A landscape with many peaks, sampled at points; each row gives a point and its height.
From any point a climber steps to the highest of the 5 points nearest to it. It stops when none of these is higher. Distance is the straight distance between rows; heights are no part of it.
Nepu: [-20  -9  -4  14  -8   7  21  -4  11  -5   2   6 -14 -19  -3  11 -15 -29
 -15  -1  58 -20  28  24 -22  -9 -10  -4  17   4 -17  23   2]  (h 393)
raro: [  5   8  -1  -4 -14  -2 -28  -1  -3   9  15  -8   3   1  -4  -5   0 -11
  -4  -3   8   3   5  -4  -2  -9   4 -11   9 -16   5   3  -7]  (h 773)
deva: [ 10  -2   3 -12   4 -10  -1   4   4  -4   1 -12   9  12  12  -1  16  14
   3   1 -38  20 -15 -28  17   3   5   0 -12 -10  10 -17  -8]  (h 686)
Kinib: [-28  -8   3  17  -2  10  23  -5  10 -12   0   4 -16 -18 -10  12 -14 -36
 -17   0  63 -27  30  28 -29   0  -5  -2  30   7 -16  18   7]  (h 705)
ledi: [-17   0   4  20  -3  10   9  -5  -1  -8  -1  12  -5 -14   2   7  -3  -7
  -6  -2  32 -19  19  25 -15  -3  -1   4  16  14 -22  13  -1]  (h 675)
lirot: [ 13   3   4  -4   8   2 -14   4  -1  -4  -1  -7   1   6   3   0   7  10
   4  -2 -24  10 -11  -9  18  11   2   6  -5   7  14  -1  -9]  (h 763)
kopen: [ 34   7   2 -16  -6 -17 -30  11  -2  12  -5 -21  13  16   4 -32  16  21
   9   3 -67  24 -33 -52  26   1   7  -5 -14 -10  23 -12 -13]  (h 637)
lel: [-32 -17  17  26   6  17  31 -15  14 -11   3   6 -14 -17  -9  23 -22 -33
 -11  -7  69 -35  41  43 -27  -3  -3  -3  20  12 -19  21  18]  (h 732)
porob: [ 11  -5   1 -10  10  -7  11   5  -1   5  -3  -9  10  13   8   4   8  21
  17   7 -50  25 -20 -32  17  13   0   0 -22  -8  14 -13  -2]  (h 676)
Zonat: [ 14   9  -5 -19  -7 -13 -29   3   4   0   1  -8   2   7   1 -14   7  -2
  -6  -1 -23  11 -18 -18  17   1  -2  -2   1 -11   9  -3 -21]  (h 657)
Vofog: [ 21   8 -11 -24 -13 -15 -38   6   4   6   4  -9   3   7  -1 -19   6  -3
  -8   0 -21  10 -18 -18  17  -5  -1  -1   0 -18   9  -6 -19]  (h 877)
fekig: [  6   7  -2  -3 -12  -7 -19  -3   1   6  10  -9   8   0  -1  -4   0  -4
  -3  -3   4   9   4  -5   0  -4   6  -5   7  -8   5   2   2]  (h 807)
Relo: [ 16   3   1  -6  -8  -4 -10   7  -3  -2   4 -15   8   8   8 -13  18  16
   1   4 -55  20 -30 -37  14   4  -3   2 -14 -18  18 -12  -9]  (h 338)
ripeb: [ 24   9  -9 -26 -17 -13 -51   5   4  10   5  -8   4   5  -7 -23   2   0
  -8  -2 -34   3 -22 -17  18 -11  -4   1  -5 -25  11  -8 -17]  (h 557)
sadig: [-22  -7   4  17  -1  12  24  -9   8  -5  -3   7  -9 -14   5  15 -16 -12
  -3 -11  43 -20  24  23 -15   3  -6  -1   5  16 -25  21   2]  (h 307)
kepu: [-30 -16   6  13  16   1  53  -9 -18  -5 -10  20  -2   1  12  25   2  13
  23   7  16   7  10  31 -21  18   7   2 -12  23  -9  10  27]  (h 629)
Mep: [-31 -13  13  22   0  13  19  -8  13 -13   6   5 -17 -20 -10  17 -19 -43
 -14  -7  65 -39  43  39 -33  -2  -6  -6  25  11 -17  21  11]  (h 712)
mon: [  3   6  -7  -8 -13   2 -33   2  -6  10  16  -3   3  -2  -7  -1   0 -15
 -12  -1   8  -5   3   0  -5 -14   1 -11  14 -20   0  -1 -11]  (h 698)
Sak: [ 33  12 -20 -20 -13  -9 -74   6   0  14  13 -22  -4  13 -29 -26   0  -1
 -14 -11 -40   3 -23 -29  18 -22  -4   5   4 -29  14 -18 -14]  (h 837)
fop: [ 11   8  -3  -7 -16  -4 -36   4   6   8  13  -7   4  -2 -10 -18   7 -10
  -7  -6  -3   0   3 -10   4  -1   6  -3   7 -15  11  -4   2]  (h 541)
vomug: [-35 -14  16  16  18  -2  60  -5 -13  -3 -10  23  -3  -3  19  25  -6   7
  27   9  21  -2  10  39 -22  19   3   3 -15  21  -9   9  31]  (h 756)
sufof: [ 36   6   2 -21  -4 -21 -23  21  -5   6  -7 -12  16  16   4 -30  22  30
   7   2 -75  27 -34 -56  25   4   4   2 -19  -8  16 -12 -11]  (h 863)
Vikil: [ -8   8   6  11  -1  10  22  -1   6  -1  -5   4   2   4   8   7  -9  -4
   7   3  13  -5  15  11 -11   4   1  -7  -4  11  -4  -2   4]  (h 596)
tikal: [ 14   5   2  -7  -1  -3 -17   4   2  -2   2  -1  -4   8   2  -2   7   1
  -3  -2 -21   9  -9 -11  14   8  -2   0   0   2  15   3  -5]  (h 769)
nidu: [-32 -15  12  30  11  22  42 -16  12  -7  -1  14 -15 -11  -5  24 -20 -23
 -11  -1  67 -30  33  38 -24   2  -7   3  15  17 -19  17  23]  (h 802)
dop: [ -8  -7   2  -4  16  10  40   5 -10  -3 -13  15  -2   2   5  15   3   9
  17   8  -3  12  -3  13  -5  25  -6   6 -16  17  -2   3   9]  (h 511)
goza: [-26  -8   0  16   8  12  37 -10   6  -1  -9   6 -11 -13   4  21 -17 -17
  -2 -14  55 -17  22  26 -15   5  -6  -1   9  18 -25  21  -2]  (h 521)
tupil: [ 18  18 -15 -13 -15  -4 -43  11   2  13  10 -17   3  -3 -22 -25   2 -19
  -9  -6  -8  -4  -5 -10   0 -10   6  -1  13 -27   6 -12  -9]  (h 119)
kerep: [ -2  10   5   2  -7  -1  -6   7   4   4   8   0  -2  -7   6   7 -12  -7
  -7   2  14 -15   3   7  -6  -4   0   0  19  -5   3  -1   1]  (h 789)
Noko: [-14   2   5  15  -1   5  10  -7   2  -7  -2  12  -4  -7   0   7  -3  -4
  -7   6  27 -18  19  17 -12  -9   0  -1  16  14 -18   8  -4]  (h 709)
zesiz: [ 18   8   0  -6  -6  -9 -14   2  -6  -1   1 -18   8  13   3 -19  18  20
   5   9 -55  22 -29 -43  16   3   1  -3 -16 -15  21  -7 -15]  (h 517)
kepon: [-27   1   5  18  12  14  36 -11 -13  -8  -3  12  -4   2   3  20  -4   2
  14   1  22   0  17  23 -15   9   2  -7 -11  17 -10   4  10]  (h 649)
guvi: [ 29   8  -8 -31  -9 -16 -65   0  -3   9   2 -25   5  12 -18 -32   8   7
  -4  -5 -44   9 -26 -30  16 -21   6  -6   3 -29  18 -21 -15]  (h 824)
lodul: [ 26  10 -15 -22 -17 -12 -60   4   3  13  10 -11   2   6 -17 -26  -1  -1
 -11  -5 -37  -1 -26 -18  17 -20  -5   4  -5 -27  16 -11 -12]  (h 834)
bil: [-35 -14   6  22  32  10  51  -8  -9  -3 -20  22  -4 -11   6  21 -10  -3
  11   3  53 -21  24  43 -18   8   3   3  -1  28 -25  16  20]  (h 835)
Mufu: [-29 -11   7  14  20   9  44  -5  -3  -4 -10  16  -3 -11  12  24  -9   0
   3 -10  47 -17  21  33 -15   2  -3   2  -1  22 -26   8  12]  (h 758)
tusa: [-20   2   7  20   9  16  25  -7  -3 -10  -2  15  -4  -4   1  18  -4   1
  -2   3  25  -9  14  20 -15  -2  -2  -1   4  14 -16   4   1]  (h 645)
vate: [-36 -13  12  12  33  -2  66  -3 -10  -3 -12  32  -4  -1  19  27 -13   0
  22  16  46  -7  18  42 -18  11   0   0 -11  26 -13  14  17]  (h 833)
geto: [ 15   4   1 -21 -15 -13 -35   4   3   0   3 -15   7   5   5 -21  10   8
  -2  -5 -38   8 -20 -19  20   0   1  -2  -8 -17  10 -10 -18]  (h 526)
sot: [-38 -13  10  10  31   2  60  -3  -8  -1 -10  27  -2  -2  17  25 -13  -3
  20   9  43 -10  18  39 -15   8  -3  -1 -11  22 -17  10  21]  (h 849)
Rofi: [10 -2 -5  1  1  2 13 -5  1 -1 -3  4  4  3  9  8  1 11 -1  3 -2 17 -6  2
  5 -1 -1  5 -5  9  3  1  1]  (h 489)
Fuma: [-10  -3  -1  13   4   9  37  -4  -2  -2  -9  12   4   5   7  15   0   5
  14   0  14   3  15  14  -9  11   3  -8 -12  14  -6  -6  14]  (h 568)
Zeg: [  0  10   1   3 -10  -2 -14   6  -2   6  11  -5   2  -7   0   6  -8  -6
  -9   1  11 -11  -1   4  -7  -5   1  -1  16  -9   3   1  -4]  (h 799)
Sorov: [ 17  12 -19 -15 -16 -16 -39   9   4   7   5  -8   2   4 -14 -21   9  -6
 -12  -2  -8   5 -11 -13  10  -6  -1   0   8 -19  10 -10 -10]  (h 106)
misa: [ -5 -10   3 -10  15   3  34   2  -9  -8 -14   6   6  -1   6  10   4  14
  22   6  -9  21  -3  10   3  17   3   3 -21  11  -9   4   0]  (h 433)
pated: [ 27   5   0  -8  -3 -12 -16   4  -6   4  -3 -19  11  16   3 -24  17  25
  10   7 -63  31 -23 -49  21   5   7  -5 -18  -7  16  -6 -16]  (h 587)
Punut: [-13   6   9  14   4  11  24  -4   2  -6  -5  10  -2   2   6  16 -10  -3
   6   6  21  -6  17  13 -11   0   1  -7  -2  12  -9  -1  -2]  (h 640)
salav: [ 12   0   5 -12  -6  -8  -7   6   4  -6   4 -15   7   9  11  -9  17  15
  -2  -1 -44  16 -24 -30  15   6   0   2 -11 -16  13 -15  -9]  (h 599)
butoz: [ 13   2   5 -17 -10 -14 -23   3   4  -5   2 -13   9   8   7 -17  15  11
  -3   0 -41  11 -22 -24  16   2   2   0  -8 -13  11 -13 -12]  (h 642)
vop: [-11 -12   0   0  13   9  43   0  -7   0 -13  19   0   5   9  19   5   8
  15   4   7   8   7  12  -7  20   0  -3 -17  17  -6   0  21]  (h 539)
nenod: [ 14   8  -4  -7  -5  -4 -29   5   4   1   8   3  -1   6  -4  -8  11   0
  -9  -2 -13   8 -11 -16  12   7  -1   3   4  -3  13   0  -4]  (h 762)
desev: [-33  -6   6  16  20  10  44  -5  -7  -6  -1  20  -3  -5  11  27  -9  -1
   6  -5  36 -16  14  34 -13   6 -11  -1 -10  18 -17   5  16]  (h 820)
Zezat: [-13  -4  -1  17 -11   7   0  -4   4  -4   0   6 -14 -20  -5   4 -14 -15
  -6  -5  35 -24  22  18 -15  -4  -4   1  19  11 -15  23  -4]  (h 594)
suvu: [ -9   8   8   9  -1  10  20  -2   4  -4   0  10  -2   1   7  11 -10  -6
   3   4  19  -9  16   9  -7  -6  -2  -9   3  10  -5   0  -2]  (h 672)
buvez: [ 20   2  -2  -3   4  -7  -5   6 -13   3  -4 -16  12  12   4 -10  16  29
  15   2 -65  29 -25 -41  15  15   6   0 -22  -9  13  -7 -11]  (h 386)
Luzap: [-24 -16   1  10  16   4  50 -11 -17  -4 -10  18  -2   4   8  23   4   9
  19   8  17   9  13  24 -18  12   7  -4 -13  22  -8   2  23]  (h 508)
fum: [ 33  10 -24 -20 -17 -11 -65   5   5  15  17 -16   0   9 -21 -25  -1  -2
 -15  -9 -37   2 -24 -24  16 -24  -6   9  -2 -29  12 -17 -10]  (h 838)
Gote: [ 11  -3   8  -2   5   6  -3   0   2  -6   0   1   4   6   6   6   0  10
   3  -2 -17  11  -4  -5  14   5  -3   4 -14   7  11   4   1]  (h 571)
puso: [ 35  14 -21 -25 -11  -7 -78   5  -2  13  13 -26  -2  17 -31 -26  -1  -1
 -13 -12 -43   7 -27 -31  20 -24  -1  -2   5 -30  14 -20 -21]  (h 831)
kes: [-29 -11   6  24   5  14  31  -8  12 -11   1   9 -18 -17  -9  19 -15 -30
 -17  -5  65 -29  32  28 -26   0  -6  -1  23  13 -15  15  15]  (h 740)
Kuf: [ -8  -1   5   1  -7  -3  -6   3   7   2   3   8  -2  -5   3   5  -7 -10
 -10   1  25 -21  16   7  -6 -14   1  -3  23   3  -9   2  -1]  (h 754)
vova: [ 22   7   0 -20 -12 -16 -44   1  -2  -1   5 -16   9   9  -7 -31  16  15
  -5   6 -50  14 -32 -35  16 -15   6   0  -1 -22  20 -17 -13]  (h 806)
migin: [-15   4   7  11   4  11  31  -7  -2  -6  -6   9   1   1   4  12  -6  -1
  14   3  14   2  20  16 -11   7   5  -9  -9  14  -8  -5   8]  (h 588)
zapak: [ 27   8   0 -13  -7 -12 -28   5  -5   6  -1 -17  11  18   3 -28  16  17
   7  12 -57  26 -29 -49  20  -4   4  -7 -13 -14  24  -7 -18]  (h 764)
girun: [ -4   9   6   6  -4   5   2   5   9   2   4   7   0  -5   7   7 -12  -6
  -7   4  16 -15  10   9  -4  -7  -5  -6  14   2  -1   1  -2]  (h 755)
mip: [ 21   7  -3 -23 -15 -11 -57   0  -3   5   5 -18   5   4 -11 -31   3   8
  -5   1 -45   2 -26 -20  17 -12   2   2  -6 -25  17 -12 -14]  (h 808)
zotu: [-15 -20   3  -2  17   8  46  -1 -13   1 -14  25   0   7  10  22   6   9
  19   9  10  13   8  15  -9  21   0  -5 -18  21  -6   7  25]  (h 513)
Febo: [ 18   5   0  -4   0  -5  -8   4  -8   2   2 -15   8  13   4 -14  14  22
   5   6 -58  24 -27 -40  14   6   1   2 -19 -13  15  -8 -13]  (h 278)
zutom: [ 23   8  -3 -25 -10 -15 -51   0  -6   2   2 -17   7   6 -12 -31  15  15
  -3   5 -50   9 -27 -29  16 -15   6  -1   1 -22  18 -16 -12]  (h 798)
favu: [15 -2 -4 -1 -2  2  1 -5  1 -2  0  0  5  4  7  4  2  8 -3  2 -4 15 -3  0
  9 -1  1  3 -3  8  4  2  6]  (h 658)
Zofo: [  5  -1   6  -7  15  -5   4   2  -3 -11  -5  -7   7  11   5   1  12  18
   8   4 -36  17 -14 -19  14   3  10   7  -5   1  11 -15  -4]  (h 722)
zesa: [ 14   7  -3 -10   2  -7 -26   4   1  -4   0  -7  -1   9   0  -9   7   1
  -5  -2 -21  10 -16 -15  17  11   2   2  -1  -3  13  -1 -17]  (h 766)
gal: [ 10  -1   4 -14  -1 -10  -7   5   3  -7   0 -16   6  10  10 -10  16  12
   1  -1 -40  18 -17 -27  19   5   4  -2  -8 -10  11 -13  -7]  (h 699)
Kel: [-17   1   5  20   0  10  18  -4   3  -9   0  14  -8 -10  -1  12  -1  -1
  -5  -3  31 -18  15  22 -16   1  -3   1   9  15 -21  10   3]  (h 660)
vifa: [-34 -11   8  13  27   6  50  -2  -5  -4  -9  23   1  -4  15  30 -10   0
  10  -1  44 -11  17  36 -15   4  -5   0  -6  20 -21   6  16]  (h 859)
kugi: [  2  -8   6  -4  17   1  18   1  -4  -9  -3   2   9   2   3   1   8  24
  19   9 -33  15  -6  -4  13   8   4  14 -17   6   2  -9   6]  (h 641)
sir: [  2  -4  -2  -4  11   7  31   1  -8  -3 -13   7   4  -1   7  10   0  12
  11   9  -6  19  -7  12   3  11  -1   3 -14  13  -2  -1   0]  (h 471)
tover: [ 11   0   0  -2  -9  -2 -11  -4   2   3  10  -3   6   2   1  -3   7   4
  -7  -5   1  12   1  -6   4  -3   4   0   4   1   8   1   6]  (h 800)
Pere: [-15  -5  -2  17 -10   8   1  -1   7   0   5   9 -17 -21  -7   2 -17 -20
  -6  -2  41 -26  24  20 -15 -10  -7   3  18   6 -11  26  -1]  (h 429)
Roke: [ 5  5  0  9 -8 -2  9 -1  1 -2 -1 -6  5 -4  5  0 -5  2 -4 -1  5  4  0  5
 -5  3  9  5  7  4  4 -1  6]  (h 695)
zonil: [  6  -2  -5  -4   6   6  22  -2  -3  -6  -8   5   4   2   9   9  -1  12
   7   7  -6  18  -5   5   6   5  -2   5 -13  12   0   3  -3]  (h 345)
Meza: [  4  -6   4  -4  17  -2  15   2  -5  -7  -3  -2   6  11   2  -1  12  21
  17  12 -36  20 -12 -15  13   9   7  10  -9   2   8 -16   1]  (h 713)
Remom: [-42 -14  15  19  36   3  71  -3 -13  -8 -15  38  -6  -2  17  22  -8  -3
  24  20  45  -9  18  45 -20  14   4   5  -9  29 -17  17  24]  (h 726)
fatu: [  6  -7  11  -4  13   4  12   2  -3 -11  -5  -2   8   3   4   1   8  21
  16   3 -33  15  -6  -3  14   9   5   9 -14   5   6  -8   5]  (h 451)
dol: [ -2  10   7   7  -8   2   7   2   5   3   1  -3  -2  -6   7   8 -12  -4
  -4   1  11 -13   7   9  -6   3   2  -3   9   2   1   2   1]  (h 711)
morok: [ 12   1   1   1  -6  -4 -19  -1   6   4  10   0   2   4   3  -2   9   4
  -8  -2  -6   9  -4 -10  12   7  -1   1   0   2  12   2   3]  (h 778)
Dozit: [-17  -5   4  17  -8   9  14  -4   8  -4  -2   8 -12 -16   5  11 -13 -15
  -6  -9  44 -21  25  23 -16   1  -9   1   8  12 -22  21   0]  (h 387)
sabo: [  9  -2   6  -8   9  -5   0   1   0 -12  -2 -10   4   9   3  -1  10  12
   6   2 -31  17 -12 -15  16   9  12   5  -2   1  10 -13 -11]  (h 747)
Matob: [-27  -9   6  16  15   8  36  -9   1  -5 -10  12  -3 -12  10  23  -9  -3
   1 -15  46 -18  23  28 -15   6  -1   0   2  19 -26  11   8]  (h 549)
Pubup: [-34 -12   6  30  25  19  48 -10  -4   1 -16  18 -11 -12   0  22 -18  -9
   9  -1  59 -25  28  41 -20  11   2   3   5  26 -17  20  17]  (h 803)
lave: [  8  -7   0 -10  17  -6  18   4  -2   0  -4  -6  10  15   7   6   9  17
  15  12 -42  24 -17 -29  15   6   3   5 -16  -3  12 -18  -4]  (h 696)
duros: [-13   6   7  15   2  11  16  -5   2 -10   1  13  -2  -2   4  11  -4  -4
  -5   8  27 -13  15  14  -9  -6  -3  -4  11  15 -14   2  -4]  (h 692)
bim: [ -2   3  -4  -2 -11  -3 -25   8  -2   6  10  -3  -3  -8  -4   7  -4 -14
 -17  -5  14 -22   5   8  -8 -11  -1   2  25 -14  -2  -1  -1]  (h 765)
rim: [ -1   9   6   9  -5   4  15   0   5  -4  -4   0   2  -3   6   7 -11   0
   2   0   8  -3   7   8  -8   8   3  -2   3   8   4  -3   7]  (h 573)
dubi: [-27  -8   2  24  17  15  40 -11   3  -1 -10   9 -14 -11   1  21 -17 -17
   1  -6  57 -15  26  28 -18   7  -2   0  11  20 -21  18   5]  (h 674)
Zar: [ 19   8   1 -10  -8 -11 -22   4  -2  -1   3 -14   7  12   1 -21  20  17
  -2  11 -53  20 -32 -41  16  -3   0  -2 -14 -19  22 -11 -14]  (h 728)
ton: [ 5  1 -7  7 -1  5 24 -1  0 -5 -9  3  2  0  5  5  1  9  1  4  4  7  0  9
 -3  9  1  4 -2 12 -3 -5 11]  (h 512)
vaga: [-29 -10   3  25  21  15  42 -12   0  -2 -13  10 -11 -12  -1  24 -18 -11
   4  -7  58 -21  24  33 -19  11   0   2   8  22 -22  18   9]  (h 743)
Lavi: [ 13   1  -3  -2 -12  -5 -22   3   4   5  10   0   4   5   2  -8  11  -1
  -8  -5  -6   6  -3 -12   9   5   2  -2   4  -6  12  -1   5]  (h 768)
Tono: [ -8  -1   2  11  -8   3   0  -2   6  -4  -3   8  -5 -10   0   4  -6  -7
  -6   3  30 -18  19  11 -11 -10   3  -3  23  11 -14   9  -5]  (h 727)
radig: [ -4   0  -3   3   5  10  37   0  -1  -2 -12  13  -1   0   6  13   2   6
   8   3   3   5   5  10  -6  16   0   0 -10  15  -4  -4  16]  (h 548)
Gafa: [ 17   9 -14 -15 -11 -13 -37   5   2   4   5  -3   0   7  -9 -17   7  -4
 -12   0 -11   8 -15 -13  10  -1  -2   2   5 -11  12  -9 -12]  (h 305)
sep: [-37 -14   9  17  36   5  62  -5 -12  -8 -18  33  -4  -9  12  22  -5   1
  16  12  52 -14  20  42 -20   9   4   5  -5  28 -23  14  21]  (h 823)
mito: [ 1  2 -1  6 -1  8 31  1  2 -3 -9 10  3 -3  5  6  0  4  6 -1  5 -2  9 11
 -7 13  2 -2 -7 14 -2 -6 13]  (h 540)
Razi: [ 16   1   2  -5   1  -4   0   6  -5   2   3 -16   8  13   8  -3  15  20
   8   3 -57  22 -25 -38  15  10  -3   3 -21 -14  16 -10  -7]  (h 426)
dod: [  4   4   0   2 -10  -6  -7  -6   0   2   6  -8   3  -4   3   0   0   3
  -5  -3   7   9   2   1  -1  -2   7  -1  10  -2   6   2   0]  (h 845)
lod: [ 34  11 -23 -21 -23 -13 -61   7   5  17  16 -22   4   6 -22 -28   0  -8
 -18 -15 -23   2 -15 -20  12 -28  -4   2   4 -32   5 -17  -7]  (h 815)
zel: [-29  -9   2  23  11  17  36  -9   8  -4  -4  10 -20 -12  -8  22 -18 -26
 -11  -3  63 -23  24  26 -23   3  -6   0  17  18 -17  20  10]  (h 759)
sedig: [ 12   0   3 -10  -4  -5  -5   6   1  -3   3 -12   7  12   9  -5  17  20
   2   2 -49  19 -22 -34  16   6  -2   2 -14 -16  13 -14  -6]  (h 467)
Tirag: [ 28  10 -15 -25 -16  -9 -67   2   0  13  12 -17   0   6 -19 -27   0   3
 -11  -5 -43   2 -27 -19  16 -18  -3   4   0 -27  18 -12 -14]  (h 841)
Nizaf: [ 30   8  -3 -32  -6 -17 -50   4   0   9   4 -19  11  11  -7 -34  16  14
  -2   4 -49  16 -32 -46  19 -19   1  -4   0 -26  23 -22 -11]  (h 810)
zeza: [ 31   2   3 -13   1 -14 -16   7 -10   2  -5 -16  17  19   6 -22  22  28
  12   0 -67  33 -23 -52  19   6   7  -5 -20  -7  12  -9 -13]  (h 653)
pafe: [ 25  10  -9 -23 -13 -11 -63   2  -2  10   5 -16   1   4 -15 -28   4   4
  -5  -3 -43   1 -27 -20  17 -12  -1   2  -5 -24  17 -12 -15]  (h 852)
lozim: [-25  -7   4  18   8  10  30  -8   4  -6  -8  10  -6 -12   6  20 -10  -6
  -3 -16  43 -20  22  27 -15   4  -4  -1   4  18 -27  13   7]  (h 333)
Kan: [ 36   7 -23 -19 -17  -9 -70   7   5  14  19 -19  -2  10 -27 -27  -1  -5
 -16 -15 -33   2 -21 -22  20 -27  -8   5   3 -29   8 -20  -6]  (h 832)
Dagab: [-12  -3  -6   8  -8   3 -18  -1   4   4   1   2 -10 -13  -9   2 -15 -20
  -4  -3  35 -19  20  14  -9 -16   5   1  25   4 -10  16  -7]  (h 661)
mab: [-21  -5  -1  17  -7   8  16  -3  10   0  -1   5 -14 -17   3  12 -16 -20
  -7  -6  51 -22  26  22 -16  -4 -11  -3   8   8 -19  25  -1]  (h 239)
dulik: [-24  -8   1  22   6  11  31  -9   7  -1  -5   8 -16 -14   0  18 -16 -22
  -5  -7  60 -18  23  23 -17   5  -9  -1  12  13 -20  22  -2]  (h 625)
tup: [ -7  -2   3  -2  -8  -4 -12   4  10   7   4   4  -2 -10   0   5  -7 -12
  -9  -5  20 -22  16   9  -6 -12   1  -3  23   1  -9   2   1]  (h 744)
pak: [-33 -12  11  18  18   2  55  -3 -15  -2  -7  19  -5  -6  17  26  -8   4
  25   3  27  -5  11  37 -20  17   1   2 -18  20  -9   8  26]  (h 804)
nat: [-25  -6   2  22   5  13  34  -7  10  -6  -2   7 -18 -14  -7  20 -15 -30
 -13  -3  63 -22  27  26 -25   1  -6   1  22  13 -14  19   7]  (h 739)
ninaz: [ 25  11 -21 -17 -17 -14 -42   8   3   9   8 -13   3   1 -20 -27   5  -9
 -10  -5 -11   6  -7 -15   7  -8   4   2   8 -25   6 -14 -11]  (h 326)
Sunim: [ 18   4   3 -17 -12 -13 -39   2  -2  -2   5 -15  10   4  -3 -28  19  15
  -4   6 -49  10 -29 -31  15  -7   3   2  -6 -19  21 -17 -12]  (h 797)
mim: [ 16  10 -11  -8 -10  -7 -32   4   5   5   7  -3   3   4  -7 -17  10  -5
  -9  -2 -10   6  -9 -15   8   3   1   1   6  -8  13  -3   1]  (h 678)
lifep: [ 18  10 -13  -8 -14 -10 -40   8   2  11   7  -9   3  -1 -18 -24   9 -11
  -9  -2  -9   0  -5 -11   4  -3   4   1  10 -19   8  -8  -3]  (h 250)
zazo: [  3  -3  -6   3   7   9  33   4  -4  -4 -13  10   0  -1   3   8   2  10
   3   7  -1   7   1  12  -5  14  -1   4 -10  15  -4  -1  11]  (h 538)
dida: [-14  -4  -5  15 -13   9  -2   1   7   2   7   9 -18 -22  -6   3 -15 -29
 -14   0  44 -27  24  20 -18 -18 -13   4  19   0  -9  23   5]  (h 271)
dor: [-32 -14  14  21   3  15  27 -10  14 -13   3   7 -12 -18  -9  18 -19 -34
 -16  -7  67 -35  39  37 -31   1  -6  -4  24  11 -17  19  18]  (h 742)
balon: [  9  -5   4  -6   8   7  15  -2  -4  -4  -7   2   5   1   8   7  -1  13
  14   2 -16  16  -3   3  13   3   0   4 -20   9   4   2  -3]  (h 14)
Teg: [ -4  -2  -8  -3 -14  -4 -28   8   3  10   8  -7  -6 -11  -7   2  -5 -20
 -11 -11  18 -28  11   8  -8 -12   4   1  26  -8  -7   0  -3]  (h 707)
ses: [ 32   9   2 -20  -8 -17 -36  10   1  15   2 -20  11  15   3 -32  14  17
   7   5 -58  20 -33 -55  25  -7   2  -7 -11 -20  29 -10 -14]  (h 770)
Zepi: [ 25   9  -1 -19  -5 -11 -33   3  -2   4   4 -16   8  14  -2 -28  16  14
   0  12 -53  24 -33 -46  19 -10   4  -7  -6 -20  24 -13 -15]  (h 801)
ros: [14 -2 -3 -3 -6  0 -7 -2  3 -1  5 -1  3  4  6  0  8  5 -6 -1 -3 11 -3 -6
 10 -1  1  2 -3  4  8  4  6]  (h 767)
lup: [-33 -13   9  30  15  23  48 -16   7   0  -6  21 -17 -11  -8  27 -22 -19
  -6  -1  64 -27  29  36 -20   6  -7   3   8  20 -17  20  22]  (h 851)
Zifol: [  1 -12   7  -8  13   1  31   1  -6  -9  -8   4  11  -1  10   6   6  21
  22   8 -22  23  -2   8   9   9   3   6 -25   9  -5   1   2]  (h 448)
lek: [ 32   9 -17 -23 -18 -14 -61   6   3  15  15 -14   0   8 -17 -25  -1  -5
 -14  -8 -33   0 -22 -19  18 -23  -9   6  -3 -31  11 -14  -8]  (h 836)
redun: [ 19   7   3 -21 -14 -15 -43   0  -1  -2   2 -19   6   4  -2 -26  10  10
  -6   2 -45   5 -25 -22  17  -4   2   2  -4 -23  15 -13 -12]  (h 714)
vume: [  9   8  -9 -12 -16   4 -42   7  -4  14  17  -7   6  -2 -12  -6   1 -21
 -12  -1   5  -7   4  -7  -5 -21   0 -12  12 -24  -2   0 -10]  (h 460)
Fofo: [-35  -5   8  18  18   9  48  -6 -14  -3  -4  17  -4  -2  12  24 -10   2
  21   0  26  -5  11  34 -18  12  -1   0 -13  18  -8   4  21]  (h 760)
Rupiv: [ 26   9 -24 -21 -20 -14 -48   8   6  12  10 -19   4   4 -18 -28   3  -7
 -12  -7 -13   6 -11 -14  13 -22   3   2   7 -30   1 -15 -11]  (h 646)
pek: [ 14  12  -6 -14 -19   1 -40  13   2  13  12  -8   5  -1 -14 -14   2 -16
  -5  -6  -2  -4   4  -9   3  -6   3  -8   8 -22   6  -3  -5]  (h 336)
Zuz: [-21   1   7  18  11  16  31  -5  -6  -9   4  18  -3  -5   4  18  -6   3
   1   0  26 -11  14  24 -15   2  -6  -1  -3  16 -18   3   4]  (h 647)

Where does a climber stop that starts at each point below?
Punut => dod
porob => dod
Sunim => pafe
zapak => pafe
mab => lup
zotu => vifa
tusa => dod
migin => vifa
dida => dod
Nepu => lup
sadig => lup

Call two points neighbours if one is among the 5 nearest of the other. Go from one point of each pair to the other, from neighbour to neighbour, staying as high as possible. Name the lowest point that can't be avoided.
Vofog / lup => Zuz
lup / pafe => butoz
sufof / pafe => ses
dod / Vofog => Zonat
vifa / lup => Pubup

Write out the way that a climber takes from each point below.
Zezat => Tono Kuf kerep Zeg dod
Febo => zesiz zapak Zepi vova Nizaf guvi pafe
Kel => Noko Tono Kuf kerep Zeg dod
lifep => mim Lavi tover dod
pated => zapak Zepi vova Nizaf guvi pafe
Zar => Zepi vova Nizaf guvi pafe
butoz => Sunim vova Nizaf guvi pafe
